Each row is a point on a landscape with many valleys, with its height.
A ball rolls from a point to the lowest of its 4 nearest points, and stops where none of them is lower. Distance is the straight distance between rows; heights are no part of it.
k372 height 4.88: 103  96 144 139 155 115 133 174  82 102 118 127
k516 height 6.66:  37 122 162 120  91 213 139 133 166  99  64 103
k351 height 5.02:  87 102 156 135 138 139 128 170 103  99  97 111
k674 height 7.63: 193 127 103 134 137  88  98 151 141 164 202 173
k511 height 2.05: 130 103 138 141 166 103 126 164  84 116 149 144
k75 height 4.17: 153 155 120 125 125 130 129  80 147 144 135 116
k207 height 5.45: 170 122 126 142 160  97 114 138 118 145 179 154
k90 height 5.46: 112 164 122 116 103 172 146  61 157 110  88  99
k785 height 4.39:  76 127 159 124 111 182 130 131 138  98  78 100
k548 height 4.49: 169 168  79 111  85 124 149  51 172 175 128 134
k409 height 4.24:  89 141 153 123 113 183 135 104 146  98  80  96
k564 height 3.92:  80  81 133 133 151  94 143 205  60  89 121 136
k707 height 6.67: 195 146  91 122 108  95 101 120 164 179 182 160
k357 height 2.76:  48  86 152 132 120 136 132 208  98  96  85 115
k554 height 5.21: 158 168  95 116 101 133 145  50 165 160 125 124
k728 height 0.31: 181 164  58 109  59 125 157  50 181 198 125 162
k144 height 0.78:  48  76 126 127 132 102 138 225  72  82 109 128
k145 height 4.45:  83 157 135 118 101 195 141  83 162  94  73  97
k86 height 2.58: 131 134 146 133 142 139 123 116 127 119 118 111
k926 height 4.25: 128 156 129 121 121 154 135  77 148 119 105 102
k522 height 3.94: 105 118 156 134 140 147 125 141 112 105 103 109
k50 height 2.96: 156 141 133 130 139 121 123 102 135 138 144 122
k789 height 4.95:  93  97 152 138 144 124 129 175  89 102 109 121
k39 height 3.03: 118 134 148 129 135 148 129 114 129 111 108 107
k181 height 3.96: 161 132 129 133 150 110 117 122 126 143 160 134
k936 height 5.67: 174 161  98 117 102 116 127  72 165 167 146 132
k444 height 6.37: 190 155  84 114  92 106 118  93 171 184 161 150
k365 height 3.78:  94 126 159 127 125 167 131 125 131  99  90 101
k485 height 4.99: 170 152 113 124 121 117 123  88 154 159 154 130
k289 height 2.83:  65  87 145 134 137 127 136 197  85  94  98 119
k252 height 6.52: 188 148 101 124 120 100 106 113 155 177 171 151
k164 height 1.92: 142 138 142 132 144 128 122 112 128 126 131 116
k898 height 5.13: 182 165  78 108  83 115 136  68 175 188 143 146
k838 height 4.79: 142 155 127 124 126 139 131  81 149 134 122 113
k594 height 5.77: 184 136 111 133 136  96 108 124 142 165 184 153
k94 height 6.13: 190 159  76 105  76 111 129  80 179 191 148 153
k258 height 3.04: 130 122 150 138 154 128 123 137 110 117 123 118
k916 height 5.70:  49 116 165 124 101 194 133 148 147  99  68 102
k640 height 3.93: 155 117 138 141 159 102 119 139 107 131 161 141
k27 height 2.86:  68  85 139 134 139 115 138 207  75  91 102 122
k368 height 3.95:  88  89 141 135 151 105 135 194  73  93 114 129
k919 height 3.02: 149 127 141 137 155 114 121 125 119 131 146 129
k446 height 3.53: 115 147 144 123 124 163 131  92 140 109  99  99
k61 height 4.70:  67 137 152 120  98 202 136 111 159  94  67  98
k70 height 2.01: 113  87 134 138 166  95 138 181  67 106 143 144
k705 height 6.55: 134 170 109 117 110 149 144  50 159 130 105 108
k77 height 1.66:  44  82 136 132 126 119 138 220  88  93  95 120
k573 height 2.06: 130 111 146 143 163 113 125 151  95 116 140 131
k740 height 7.15: 191 119 109 135 148  81  98 165 125 156 213 187
k247 height 4.40: 153 100 131 143 172  87 126 165  88 125 177 163
k513 height 4.65:  61 102 161 130 118 163 130 175 117  96  80 106
k420 height 6.82: 182 119 110 138 152  87 106 151 122 151 200 172
k458 height 4.19: 171 143 120 127 134 110 115 105 144 152 158 135
k215 height 5.08: 169 107 123 142 168  84 116 162  99 139 194 174
k358 height 5.22: 148 163 111 118 115 137 138  63 153 140 119 110

Two balls start at each pair of points below. Name the first point that both come to, or write none.
k207 and k740 => k511
k707 and k898 => none
k39 and k358 => k164
k61 and k522 => k39

Where does a ball stop that starts at each point below?
k513 => k144
k289 => k144
k94 => k728
k838 => k164
k444 => k728

Call two points neighbours if one is among the 4 nearest of the other. Go from one point of each pair to the other, from neighbour to neighbour, staying as low as possible. Name the highest point that can't be avoided.
k70 and k164 => k919
k144 and k728 => k358
k164 and k144 => k564
